Points, in no order, along strands that fork, close into loops and pass close to each other.
Points whose rows are less than 149 apart are linked; no others are. Some points are linked to none.
poki: [-14   3  -6  22   3   3   5   8  80   7  19   0  68  -4  24 -32  21  24
  11 -45  23 -15  45 -69 -19  21 -36  23  43   5  -3   5 -20 -12  18 -16
  18  37   7  -5 -10 -16]
pel: [ 37  39  20 -36  -3   2 -29 -18 -27 -41 -25 -39   4 -23  17 -22  12  16
  46 -21  37  19 -15 -31  32  68 -19 -42  20  11 -59  -5 -12  10  11   4
 -25   4  34 -44 -10   2]
vitat: [  9   1  12  64  17 -56  -5   7  34  14 -23  -3  48 -51 -32 -14 -21   0
  35   7 -10 -21   6 -28  14  13 -27 -12   1 -24  -3   0  38 -67  11   7
 -15  44   1   3 -43 -33]
Gevo: [  0   4 -31   4 -11  -4  37 -23  -1  27 -23   7 -46  -7 -28  28  -9  16
 -34  50 -37 -10 -10  35   6 -22  48 -10  41  30  36   9  30  49  -9   5
 -35 -17   8  24 -47 -31]
vobi: [ -7  -8 -22 -10 -10   9  -8 -58 -22  -6 -49  23  -7   3   3  12  18  30
 -36  14  20  22  14  31  11  32  28 -25  35  21 -11  -2  -3   8   3   4
   9  -9  10  -4 -44 -43]
lunem: [ -5   5  18  32  -6 -36  53   0  44 -14 -24  11 -10  32 -23  12   1   4
 -52 -11  -8 -36  38 -10   2  26   9 -11  -3   7 -13 -16 -12  54   1   0
  39 -34 -27  15  14  16]
ratu: [ -1 -20  42  14 -14 -50   9  45  35  -7   4  -5  20   8 -24  24 -29 -46
   7  19 -37 -64  11  44 -12 -34  -6  -2   4   1 -20  31  42  11 -20  19
   2   2  -5 -16  29  25]
Sido: [-40  33  -9  37  42 -31 -32  31  74  13 -18 -20  19   8  19 -28 -38 -14
  21  25  17 -18  30   1   6 -16 -10  16  30  28 -11   0  13 -45   3  -1
   6  17  16  13 -10 -52]
Fizun: [  4   2  -6  20 -10 -17  -8  13  -5  20  30  10 -29   1 -56  16 -38  17
  15  13  -2  21 -46  16  37 -13  11  -3 -47 -40  22 -22  36 -15  -2  11
  -3 -11 -45  20  37   1]
sokov: [ 15  28 -35 -18 -41   5  -6 -18 -17  27 -19  -9 -31  22  29  25   9  31
 -27  29  -7  -2  35   4 -24   0  20  27   4   4   6 -51 -37  67 -34 -54
  -5   4 -11   7 -34  11]
nof: [ 37 -28 -10  -2  -4  36  -2   8 -48 -40  24 -30  -2 -24  15  15 -13  15
  -7 -76  35 -40 -19 -15  16  25 -28 -14  -8  41  -7  49  -8  56   1 -20
 -54 -13  21 -33   6   8]
zomu: [-26  -2 -11   2 -12 -28   2  -6  57  59  33 -12   9  -6 -30  26   5  10
  -1  28 -63  17  -6 -13  -7 -31   6  20  14 -23  24  -9 -30  28 -13 -16
  -7  40 -16  27  13  46]
teba: [ 28  23  -8   5  10  37  34  41  -6 -33  25 -14 -34 -18 -56 -13 -16  15
  10  23   2 -22   6  10 -11   4 -27 -13  15   7   0  11  31  34 -10 -16
 -11 -36 -30  32  13 -15]
Kulot: [-11 -11 -10 -13  22   8   2  -7  70 -24  24  25  33   1  -8 -38  41 -15
 -13  -4  25 -22  70 -34 -35  46 -33  32  36   0 -43 -16  -5   8   9   8
 -55   9  20  60  -8  21]
kib: [ 13  21 -25  -7 -11  15 -19 -32 -29  35 -38 -12 -51  13  18  33 -24  30
 -60  32 -23   2  -8 -17  12 -23  44  17 -12  26  13 -19 -30  77 -17 -11
 -38  -4  25  46 -47  32]
pigi: [ 34 -13  32  -1 -16 -65  27  42   7 -36   9 -12  31 -10   9 -14 -37   1
  24   0 -22 -46  23   2  -6 -10 -33  -1 -11  -3 -29  47  52  33  10 -18
 -10 -21  -9  -1  27  26]
fam: [-17 -23  -5   6  23 -19  -8  21  41  28 -15  13   2  44  34  20 -30  -9
 -55 -33  37 -67  24  -4 -25 -35  29  62  21  62  -1  43  -2  30 -14  -2
 -35   2  28  35 -32  -5]
noves: [-15  22  19   0  21 -38  11  -3   8 -12 -36  35 -19  45  -1  21 -34  -2
 -12  17  15  13 -11  26  33  -8  37  32 -14 -14  -5 -23  20 -17  15  34
  41 -26 -22  43  23   0]
safiv: [ -31  -25    8  -19  -36   26 -106  -28  -22   20    0  -16   -5   16
   -6  -44    4   23   -5   14   65   36   11  -19    0    9  -12  -10
   -4    1  -43  -15  -32  -15    3  -20  -21   10   30   12    2   21]
Zokig: [ 35  -5 -14  18  -3  58  19   1 -51 -16   4 -38  -9 -25  21  -1   4  20
   1 -47  10  -4  -5  -9   3  10  -9 -23   1  17  24  38  -2  21   8 -32
 -16 -23   8 -54 -32 -26]
Pino: [ 21 -10  -2  12 -10 -28   6   9  -6   1  46 -18   8 -33 -30  44 -17  14
  27 -38 -22  -4 -40  -1  30   5 -16 -26 -19 -18  14  12  -4  12 -16   4
  -6  31 -12 -50  44  30]
puzas: [-13   4  25  36  13 -45 -13  20  35  15 -50   2  50 -31   7 -32 -28 -11
  38  48 -14  18  20  -7 -16 -19   1   2  28   3  -5  10  51 -68  13   3
  17  39  17  21 -37 -31]
lof: [  5 -23  17   2  -5 -33  -7  43   2  23  37  17  21  -8  17 -11 -15 -24
  49 -25   5  -5   2   8 -22 -39 -15  13 -23 -23  20  17  32 -61  -7  10
 -18  30 -16 -49   9 -18]
vak: [-11 -12  41   0 -10 -76  70  23  16  15  -4   0 -15  44   9   4 -15  11
  -2 -33   6 -23  18 -11 -13 -14  23  14  -1  -7   2  13 -10  57  17 -22
  28 -27 -17 -28  26  13]
Sep: [ -1 -16  16  15 -19 -40  47 -19  -4  36 -34  18 -15   6 -10  11  19 -13
 -20  26 -41  13  30  26 -25 -26  42  16  10 -22  23  -7  10  -6   5  -5
  28  -6 -12  -6 -37  -7]
torek: [ 16  -5  -1 -30 -12  -1  28  42 -13 -19  25 -12   4 -18  24  13 -29   2
  40  17 -23  15 -10  27 -34 -47   0  12  43  37  25  58  35  10  -2   3
  23   4  -8 -35  30 -10]
Gurop: [  1  28  -6  -5  15  46  -9   3   3 -60 -20   1   8   3   7 -29  12  -8
 -25  27   3 -17  37  31  -1  22 -20 -28  35  43 -36  15  11  17  -1   9
  41 -37  16   8  10 -40]
nol: [-19  33  34  38  24  15   0   9  65  19  -7 -47  20  35  29 -14 -19 -10
 -12 -26 -11 -13 -23 -47  49   5   6 -28   6   8  12   4 -32  12  31  16
  33 -21  56  -7  27  29]
mugir: [-27 -19 -51 -40 -22  45 -30   4  -9 -23  18   6  -3 -11 -22  28  27 -19
 -11  43   1 -17   0  46 -31   1 -21 -13  36  41 -15 -10  -1  51 -40  -8
 -25  25  -2   8  22  -2]
perov: [ 31  62 -21 -18 -12 -27  35  37  12  18  17   4 -11  -4  41   8 -36 -25
  24  67 -37  10  27  52  -1 -20  12  -2  -6 -13  11 -19  22   2  -9  -6
  14 -25 -30 -25  22 -26]
neku: [ 17   6   5   7  -3   6 -59  37  -6  -8   7 -33  32 -10  38 -22 -26 -11
  16  17 -18  -3  27   1 -12 -34 -30  31 -12  20 -15  36  17 -26 -12 -29
   5   9  17  -1  24  19]
barut: [-15 -36  10   2  -7 -18  16  -1  14  37  -2  -4 -16  33  19  25 -40  13
 -17 -40  17 -23 -25   8  -7 -48  52  42  16  30  39  57  13   9   9   6
 -32 -10  28  -4 -35  -2]
vik: [ -3 -24  -8  47 -19 -63 -18   5  23  43 -17  -8  59 -28 -15  62 -28  -1
 -13  -9 -38 -40 -16  15  27 -22  -2  -4 -12  -5  -3  15   1  -8 -27  -5
   6  48 -27 -27 -15   5]
babol: [ 17  10 -28  28  13  48  19  31  -5  -8  34 -25 -23 -23 -20  -7 -24   7
   7 -27   5 -25 -17  10   7 -18 -15 -37   5  26  36  41  22   8  -2 -10
  -6 -33 -10 -34  10 -49]
Liki: [ 27  12  -2 -33  -3 -77  10  17 -11 -15 -14  43  42  -6  58  20 -24  -2
  59  -6  14  19 -11  15  17  26  -5  29 -39 -15 -21   6  45 -43  14   4
 -27  12 -19 -23  28   0]
vusi: [  6  10  -1 -23   4  16 -31 -15 -19 -31 -43  -2  20  -7  21 -32  16   6
   5  41  22  32  34  25  -4  26  -1 -10  55  36 -46  20  18 -16   6  12
   6   2  33   2 -29 -35]
zema: [ 19  16 -45  -2 -34   9 -19 -17   2  34  18 -35  23 -40  14  26  20  16
  12  14 -34  -7  19  10  -2  11 -23 -43  -1 -19   6 -23 -30  13 -28 -45
 -34  23 -16 -50 -29  -6]
vov: [  5   4 -18 -35  38  30  -1 -31   2  10  -2  23 -50  27  16  27   5  -9
 -60  23 -17  19 -23 -13   0 -18  40  22  -7  25  16 -10 -33  28 -10  27
 -58  -7  18  73 -37  42]
sal: [-56   4 -21  46  21  19 -10 -21  27  30 -13 -21 -30  12 -24 -13   1 -10
 -27  12  -5   6  -4  -9   1 -26   7 -10  -1  18   8 -12 -38  -9  -9  -5
   8   5   7  22 -18 -17]
botef: [ 29 -23  35  12 -11 -64   4  -3 -78  15 -10 -24 -45  -1  -4  -1 -31  12
   7 -18  13 -12 -16  11  26 -10  14 -19 -65 -34 -18  19  19  31  11 -28
 -47 -38  -6 -24 -21  15]
dazu: [ 34   4 -24 -16   8  26   0 -18 -40 -25 -16  18   4  -1  32  25  -1  15
 -32   0 -14   2  11  13  16   4  -7  34 -19  -2  -3  11  12  13   0  -6
 -13 -18  -2  23  -7  22]
ret: [  0 -39   9  -9 -21  27  -5 -14 -29 -47 -33  -2  43   6 -16  42  28  23
 -37   7 -23   7   1  -4 -24   4 -14  34  30  24 -29  14 -11  36 -21  -7
  52  32   6  41  12  76]
kator: [-16 -19   5 -22  24  20  13  -4  14   7  25  19 -57  31 -17  11  22 -10
 -40 -12  14   6  -7 -31 -38 -14  25  25  -9  21  25 -14 -45  19 -15  17
 -43   9 -13  41 -11  36]
lakis: [ 47   2 -29  -3 -14  43 -30 -27 -69  -1 -34 -43 -11 -23   7  29   2  52
  15   2  30  14  -5   4  18  19 -20  16 -16 -15 -26 -36 -17   8 -25 -46
 -37  26  -4   2 -65  -7]
Rodun: [ -1 -15  37 -15 -22 -72  43  41 -24 -13  -7   0   2  29  46 -12 -21   7
  11   2 -15 -15  30  12 -39 -45   1  26 -14  -3 -10  37  26  42  16 -38
  23 -41 -13 -21  19  16]
zubi: [-25  32  -1   1  16 -14  19 -19  16  11 -17  42 -17  21   1  -2  -3  12
  14   9  16  38 -38   3  47  19  38  -5  -4 -30  40 -35   8 -58  29  36
  58 -20  -6   7  14 -42]
vasus: [ 15  19 -18 -10  11  -5   1  39 -10   3  31  27  33 -43  17 -20  17 -29
  75  -4  17  21   7   7 -33  11 -38  -9 -15 -25  19 -12  36 -80  -6   5
 -14  33 -28 -54   4 -48]
sigaz: [-47 -52  -4  49  11  37  18 -15 -22  30  -1 -11 -72  17 -49 -10   5 -20
 -35  16  -9   4 -61  -9 -54 -70  31  12 -18  33  18  18 -25   0 -29  15
 -32  18   2  71 -46 -12]
nuka: [-45   5   0  35  -3   7   6 -41  12  13 -46  -3 -24  16 -34 -22   7  23
 -31  32   5  38  12   9   4   6  29 -30  30  22 -18 -16 -13  -3   5  12
  39  -4  12  14 -30 -42]
pigom: [ 58  21   8  26  22 -11  26  33 -13 -38  -4 -25  -7 -33 -28  -1 -48  19
  23  16 -21 -31  19   2  17   8 -39  13 -17 -14 -22  14  53  28   1 -15
 -18 -13 -17  38   4   5]
Lazik: [-39  21  17  22   2 -25 -38  -9   0  11 -42   2  -2  31  38 -22  -1 -23
 -11 -10  39  21  18   0  15  10  18  -8 -16   3 -14 -23 -27 -55  13   8
  69  -6  18 -55  18 -20]
velot: [ 30  39 -19 -49   4 -24  -7  12 -46 -11   1  41  29 -31  22 -12   3 -21
  69  18  28  37 -19  36  12  48  -5  -5  -7 -20 -11 -10  54 -60  -3  19
 -22   3 -28 -14  20 -45]
von: [  1 -14 -25  45  -5  21  14 -12 -32  -3 -55 -13 -16 -26 -27  22 -18  29
 -35  38 -32 -12 -10  20  -5 -35  22  17  28  49   7  31  31  35 -21 -10
  -5  21  23  39 -61 -25]
mura: [-16 -48   7 -54 -37  61 -36  -8   3  -2  48 -12   0  22 -20 -17  60  24
  32 -11  38  31  -1 -22 -42   8 -22  15  18 -20   2 -39 -34 -12 -10 -28
   3  15  -9  13  28  32]
kap: [  2  35   4 -20  11  39   0  -5  27 -44 -11  -4  30   7  23 -17   4   3
 -26  47 -51  14  11  -1  16   2  -5 -13  51  22 -16  25  14  15  18  20
  54 -35  34  38  18  17]
fovi: [ 17  22  20 -38  18   2 -12 -34 -18 -39 -11  15 -20 -11  -8  -8   3  -6
   2 -24  49   2  -8 -10  49  72  -5 -43  -3  -5 -41 -33 -29  14  23  39
 -13 -10  29 -11  19   8]
vugu: [ 19  29 -21 -62 -38 -50  21  11 -33 -12  27  -4  14   3  83   5  -7  24
  53 -14   1  23 -21  14 -17   0   2 -20 -32  20   2  23   7  11  -2 -24
  -6 -34 -26 -85  37 -12]
bor: [ 17  10  -9  -4 -10 -24 -12  10   0   2  35   8   7 -30 -27   9 -14  -7
  38  14 -16  -3 -30  19  44  15 -18 -39 -31 -40   8  -8  37 -21   0  17
 -23   4 -15 -22  41   8]
pitap: [-20   4  16 -22  31  44  -2  -5  14 -26  22  19 -62  17 -76 -46  11   8
   5   9  66  29 -17 -39 -16  39  -2 -27 -11  -1 -13 -64 -34  -1   6  27
  -5 -17 -17  64  14  -7]
nel: [-13   3  22   8  -1 -54 -27  -8 -15  23 -37  18 -44  31  -9  25 -38 -25
 -24  12  31  -4   6  26  15 -12  37  23 -35 -10 -24 -41 -17  -1  -2  13
  -4  -3 -10  11   0  15]
Zov: [  1  22  34   5  34 -12 -22  59  20 -19  26 -48 -37  -6 -18 -24 -42 -43
  28  -5  28 -53   6 -12   6  -7 -22  -9  -7  13 -30  -4 -12   5  -3  13
   0  -5  28  -9  48  15]
fuli: [-20 -18  17  25   4  23  -4   2  32   7  26   1 -50  29 -83 -34   7  20
 -28 -16  57  16  -3 -59 -29  32  -8 -23 -31   7  -4 -57 -59  17 -10 -12
 -16  -1 -35  52  -2  13]
pusu: [ 27  14  31 -15 -10  25  16 -16 -14 -11   1  -2  20  -3  37 -63  61 -16
  15   4 -24  25  48 -41 -28  18  -8  15  10 -52   0 -19 -10 -17  34  -7
  25 -23  18  -4 -30  28]
beke: [-13  13 -41 -34 -31  14   3 -31   5  27  21  43   7  20  35  33  36   0
 -19  14 -32  35  -4  36   3  -5  21  -6  -8 -22  48 -23 -14 -15  -3  -8
  37 -18 -35 -33  29  -9]
geb: [-32  27   4  19  -6 -25 -63  -8 -16  34 -32   9 -24  32  37  -2  -6 -49
 -32  16  23  -2  40  28   9 -21  12  12 -39 -10 -24 -49 -42 -32 -17  -4
  28   0   0 -30   7   0]
gif: [ 39  26  38 -25   2   7  44  16 -55 -39  -4   0  13  -5  50 -58  24 -15
  27  17 -23  23  35  -6 -24   4  -9  10 -16 -43 -10   2  22 -10  27 -19
  52 -57  -6  -3  -5  12]
rusuv: [ -7  35 -20  24  13 -12  -3  29  60   6   5 -17  38 -20  26 -16 -26  20
  29  -1  15  -1  40 -24 -25  -3 -38  12  31  22   5  10  -3 -26   5 -32
  15  28  -9 -20 -12 -55]
viku: [ 42 -26  -7 -41 -32 -17  14  44 -62 -45  -2  11  47 -32  53  16 -21   5
  57   6  -5  16  -1  35 -46 -14 -18  15   9  42 -17  65  59   2 -10 -20
 -19  13 -24 -36  14 -15]
nibug: [-47   0 -30  16  38  10 -10   2  84   8   9  18  33  21  13 -11  21  -5
 -35 -34  21 -21  43 -38 -25   6 -30  45  15  24 -13   1 -40 -14  -8  -6
 -14  32   3  36  -5  -1]
Nilu: [  0  -4  10 -26  23  50  29   3  40 -52  38  15   2   0 -28 -42  63 -18
  -1 -16  29  -6  32 -35 -36  43 -23   7  38  -4 -19 -16  -5  16  16  23
 -16 -13   6  39   7  11]
zedof: [-25  25  20  11  23  26   6   5  50 -24   3 -30   1  18  -4 -18  -9  -1
  -5  16 -28   9 -36 -39  35   2   5 -23  42  22   9  17  -3  20  32  43
  40 -20  55  35  41  34]
tusaz: [-24 -31   9  11  -2  -6  14   7 -13  30  -2  -3 -39  14 -17  19 -45  -1
  13   2  16  -4 -58  43  -7 -59  61  24  14  22  39  41  35 -33   1  20
 -11  -8   8   2 -20 -33]
zum: [-28 -44  22 -25 -13  67  -9  -7   6 -32  26   6  22  23 -21 -15  64  22
   2 -37   7  43 -21 -48 -35  11 -13  22  16  -7  11   3 -25 -11  15   6
  45  16  10  29  45  58]
tuvap: [ 17  50   7  -1  54  41 -20  16 -31 -46 -25   1  -9  -4  17 -36  -1 -40
 -12   9  17 -15  23  22  23  12 -26  -8 -12   5 -31  -7   6 -32   3  21
  41 -25  22   9  16 -43]
Vuzu: [-25   6 -19 -39  21  53  -4 -13  28 -39  43  23 -20  -5 -38 -44  34   6
  25  -2  66  18  -6 -15  -5  56 -11 -17  51   5  -3 -27   0  -8  15  27
 -14 -18   2  48  14 -38]
tofi: [ 16 -28  -5  -8  -9   4  22   3  -5 -27  -4   8  39  -7  56  -6   9   1
 -13 -51  11 -26  46 -15 -31  -3 -10  41  34  43  -4  57   6  22  11 -20
 -13   1  14 -26 -24 -14]
fozu: [ -9  -2  24  18   0 -43  20  -8  34 -26 -35  36  25  38  12  14 -14  -8
 -39  -1 -20 -25   5  16  30   7   7  -1 -10 -13 -11   8  33  -6  17  26
  50 -38  -8  10  20  17]
nuso: [-16  -8 -13  70  -3   2  -7 -13  25  40   7   7  10   5 -56 -13  17   1
 -25   3 -42  -8   0 -10  19 -14 -20 -23 -64 -59  20 -24  15 -32  -4  -8
  -2  -6 -35  31 -24   3]
galug: [ 23  24 -13   2 -27 -42   7   6 -19  43 -15  -2 -23  11  37  18 -30   3
   4  54 -32  17  30  28 -14 -35  30  40 -11 -15  14 -17   5  31 -16 -28
   0  -8 -17  -3 -25  13]
zufa: [-26 -53  18   8  21  11  16 -18  22  33  17  20 -49  22 -54   0   5  -3
 -40 -51  59  -1 -27 -52 -35  19  30   6 -24  32  25 -32 -70  10   2  10
 -46  17  -8  38 -21  -3]
Fepu: [-24  14   9  61  19   9  -1   1  37  34 -11 -26  -8  10 -14 -16 -25  -4
  -2 -28   9 -19 -23 -28  39  -4  -3 -22 -16 -11  22  -4  -8 -41  22   9
   6 -11  31  -6 -14 -32]
kiso: [-23 -52  -8   3   6 -25  33 -39  14  11 -23  43  15 -17 -37  40  29  -9
 -27   9 -41  10  -2  19 -12  -4  29  31  32  -3  24   1   7 -12   5  14
  -6  41 -13  23 -25   9]
suned: [-11 -25 -29  -2  -9  46 -29   0 -15 -27  -1 -22  14 -18 -41  22  12  22
  -3  39 -17   7  -7  11 -15 -17 -35  18  19  16 -20   1   2  24 -32 -20
  -8  41  -8  52   7  38]
muved: [-15  25 -35 -18   5  47   3 -46  -7  28   9   6   3 -15  12   7  48 -12
  -5  10 -42  40 -13  10  23  16   9 -33  -1 -44  35 -42 -43 -30   6  -1
  23   0  -3 -32 -10  -7]
zime: [-34 -30  -7  60  17 -43  -2   4  43  28 -10   5  50 -24 -40  26 -18   8
   7 -30   1 -23 -15 -13  17  -7 -28  15 -12 -20   0  -8  -7 -54 -11   5
  21  72 -23  -1  -1 -19]
sul: [ 20  56  39 -43   1   1 -18 -24 -37 -30 -37 -15  -1   7  46 -63  23  33
  61   0  33  57 -25 -46  40  60  12 -37   8  -6 -30  -2   7   7  43  26
  12 -21  46 -13 -14  -5]
nemev: [  3 -56  16 -13  -3  18 -11  16 -12 -15  46 -24 -10 -14 -14   6 -21 -11
   5 -68  31 -31 -38 -13   7 -19  -8   0  18  40  11  68   2  10  11  22
 -49  14  41 -31  31  18]
fufas: [ 30   7 -39 -11 -24  45 -28 -14 -45  -1 -42 -17 -36  19  16  28   0  54
 -21  14  45 -20  21  -1 -11   3  -7  25  -4  19 -20 -54 -16  58 -37 -61
 -28  -1  -2  26 -61 -17]
pebi: [ 27  12  -4 -32 -24  53   8 -41 -13   1  26   5  29 -25   9 -25  66   9
  20 -15 -24  22 -20 -13  29  59   2 -69  12 -49  33 -16  -5  -9  19   0
   6 -28   3 -39  -7 -10]
Zisos: [  1 -30 -16  50 -26 -25 -51 -14 -16  35 -20 -10  47  -2  -6  53 -16  19
 -50 -33 -17 -32 -25  -4  49 -16  -4   2 -42  -5  -3  17 -15   8 -20 -14
  16  18 -10 -11   1  35]
Rukir: [ 37 -21 -28  -9 -23 -11  -5  27 -67  -5 -16  29  44 -35  54  49  -9 -11
  27   6 -17   7  19  43 -35 -20 -20  26 -27  14   4  18  34 -17 -33 -25
  -5  41 -29 -51 -10 -11]
refi: [  1 -34   4  14 -24 -13 -10 -12  16  48  53 -11   3 -24 -62  28   2  14
   4 -20 -34  -1 -22 -18   6  -2  -2 -12 -23 -43  22 -13 -31  27 -15 -15
 -22  41 -19  -1  26  47]
dip: [  4   1 -24 -30 -35 -19   0 -14 -28   3  21  14   5  22  57  38   1  28
   7 -38   6  23 -16  15  16   2  13  -5 -38 -11  30  -2 -19  -3   4 -22
  34 -16 -28 -73  44  -1]
fupu: [-16   8   0  20 -14 -27  21  16  66  59  28 -16   7  17  -7  27 -26   3
 -15  14 -66 -25 -13   9   2 -62  22   3   8 -16  39   9   2  25  -8   1
  -3  -5 -13   1  -5  10]
bolon: [-13  -9  -1  65  -6  -3  19   3   4  34   9  -7 -27   3 -60  17 -19  10
  -6  20 -41  19 -53  12  11 -57  20  15 -39 -30  30 -15  20 -24  -9   9
   9   9 -44  53  -8  -8]
tun: [ -1 -45  37  11 -11 -35  33  34  21  -3  27   3  38 -13 -17  18 -15 -22
  22 -44 -38 -49 -15  10 -14 -43 -13 -16  11  -4  18  55  41 -21   6  30
   5  19  -6 -57   5  -5]
fisop: [-19 -47  28  -8 -17  12 -33 -10  -2 -46  -9  12  44  13  -9 -13  19  15
 -16 -15   6  19  -6 -38  -4   8 -12  28  14   4 -23  30   3 -13  17  14
  40  15  22  34  45  77]
ruvi: [  3  46  24   0  33  -1 -32  42  22  13  39 -21 -40  24  -2 -21 -23 -53
   6  22  -8 -34   8  -5   8 -30 -15  12 -58 -36 -15 -37 -11  -9  -5  14
 -19 -22  12  27  37  47]
nup: [-27  -2  13 -28  27  14 -69 -20 -24  -7  -4  20 -11  -1   4 -35  30 -84
 -28  12  11 -15   9  35  21   8  -9 -55 -11  -3 -50  -7 -12 -43   3  60
 -20  -5  61 -23  11  -4]
kava: [ 18 -22  13 -17 -16  36  19 -44 -59 -15   2  24   3  -7   1 -17  49  -8
 -14 -47  23  20 -16  11  21  55  21 -61  -2 -21  19   5  -2   2  21   5
  15 -44  -8 -49  -2 -29]
Gudol: [-16  -6 -55 -12 -33  10 -22   1 -14  23  19   0   1 -32   2  33  17 -16
  11  37 -23 -12   5  48 -17 -15 -14 -22  16  21  11  -2  -2  22 -39 -25
 -32  36  -8 -41  -6 -20]
Rofen: [-35   7  21  -3  -2  -3 -15 -24 -28   8  -9  24 -27  13  -1 -33  33  -7
  28 -10  50  50 -13  -5  18  35  31 -29 -14 -22  12 -40 -23 -60  22  20
  65  -8  -1 -46  30 -30]
nizu: [-25   3  -6   3  61  -4  -7  23  83  22   6   0  13  38  25  26 -15 -32
 -50 -39   8 -74  18 -25 -19 -21   0  59   6  34 -14  10 -43  15 -20  16
 -41  27  16  49 -18  18]
Sosi: [-10  10  -7   9  19  -3  35  -7  58  13   1   3 -17  17 -21  22  -8 -16
 -38  23 -52 -31 -13  21  10 -24  27 -22  33  10  20  24  25  24   4  26
 -19 -32  12  32 -20  -1]
runod: [ 34  44 -23 -42 -36 -33  23  28   8  17  48  -1  18 -17  56  -2 -16  21
  75  24 -13  36  11  17 -30  -3  -6 -12 -21 -18  11 -23  14  -9 -15 -26
  -1  -5 -41 -59  31 -13]
savol: [ 22 -18   8 -34  -4  40   0 -32 -64 -23  15  37  -9  -8 -36   5  28  -9
 -16 -26  10   8 -45  24  46  44  -2 -55 -40 -39  12 -12  -1  -7   5  26
  22 -37 -19 -15  50  12]
lak: [-26 -24  20 -11   7 -11 -41  41   5  -9  41 -31 -35  -2 -33   3 -47 -29
  19 -20  56 -29 -31   4  -1 -22 -10  -6   7  46 -13  23 -15   5 -10  19
 -24  17  26 -21  62  13]
duzis: [ 11  21 -31   3 -14  32 -47 -22 -14  26   4 -40 -11 -19 -15  21   4  33
  17  17  12  20   0  -3  21  20 -32 -11 -17 -37 -17 -63 -47   7 -22 -42
 -19  28 -19  -2 -25   3]
rudif: [  7  21   5 -39  -1  57  14 -28  -7 -15  -6   6  18  12  10 -26  54   3
 -13  46 -37  48  14  -5 -19  14   6  -1  46 -24   2  -8  -2  -2  12   9
  43 -26  14  36 -10  24]
defa: [ 25 -12 -18 -21 -27 -54 -19  -8 -76  -7 -42  35  13  -9  46  38 -16   3
  25  11  17  28  -1  51   8  18   9  27 -36  -1 -25   7  33 -10 -15 -19
 -26  19 -29 -35  -7  -9]
foru: [  0 -39   3  25  21  17  55 -46   9  18  -9  25 -12  -9 -46   6  50   6
 -42 -20 -37   8  -5 -12 -15  11  25   8  -8 -27  26  -3  -6 -15  10  16
 -32  13  -5  47 -50   3]
Pirug: [  3 -10   8   9 -17 -18  50  11  10   2  -4 -19   5 -15  14   8   0   6
   5 -12 -13  -7  19  -6 -38 -17  14  -3  63  42  21  41  -7  33  -1 -17
  20  14   6 -53 -13 -18]
nimu: [ 28  18  50 -15  45  -6  30  20 -70 -42 -21 -17 -21 -13  44 -39   7 -33
  34 -28  12  12 -13 -19   8   7   9  18 -20 -23 -11  12   2 -11  31  10
  30 -28  30 -28  -1   7]
dapok: [ 20  40  30 -16  46  25  12   8 -27 -45  -7  -9 -28  -2   6 -33   1 -12
  16 -13  28   8  -5 -28  28  38  -6  17  -4 -15 -12 -23 -13  -3  33  28
  20 -17  27  20  21  13]
guva: [ -4  -7 -10  40  27  31  30 -30  33   7   8   7  19 -27 -50 -32  50  -2
 -20 -19 -38 -11   5 -38  10  24 -28 -16 -20 -48  19 -12  -6 -23  20   9
 -22  12   3  33 -36   6]

A fork is a point with three links, a tip a point with one. Leave the first point through the second and follow the links. Name the first fork or tip that comes.
von / Gevo -> galug
viku / Rukir -> pigi
bolon / Fizun -> von
Zisos / vik -> nibug
fufas / lakis -> mura
vasus / velot -> tofi
Gurop / vusi -> kap

A tip is a point with one link. Name the tips that can be reached along the links from each point below, in the order of the rows.
Fepu -> sul
barut -> von, mura, tusaz, Zisos, savol
babol -> tofi, ruvi

A piece is two or more points that can be reached from each other along the links. Count, over all rows, the pieces, the separate loops (a circle has one, a figure eight two, a Y none), the forks (points with three links) and the tips (points with one).
pieces -> 3
loops -> 3
forks -> 8
tips -> 8

Name the points in between on the shortest way along the links from the first point to the second, in order.
zufa / puzas -> fuli pitap Vuzu Nilu Kulot nibug poki rusuv Sido
velot / Zokig -> vasus lof tun ratu pigi pigom teba babol
bor / tusaz -> Fizun bolon nuso guva foru kiso Sep galug sokov kib vov kator zufa fuli pitap Vuzu Nilu Kulot nibug nizu fam barut
Sosi / ret -> fupu zomu refi Pino bor Fizun bolon nuso guva foru kiso Sep galug sokov fufas lakis duzis zema Gudol mugir suned
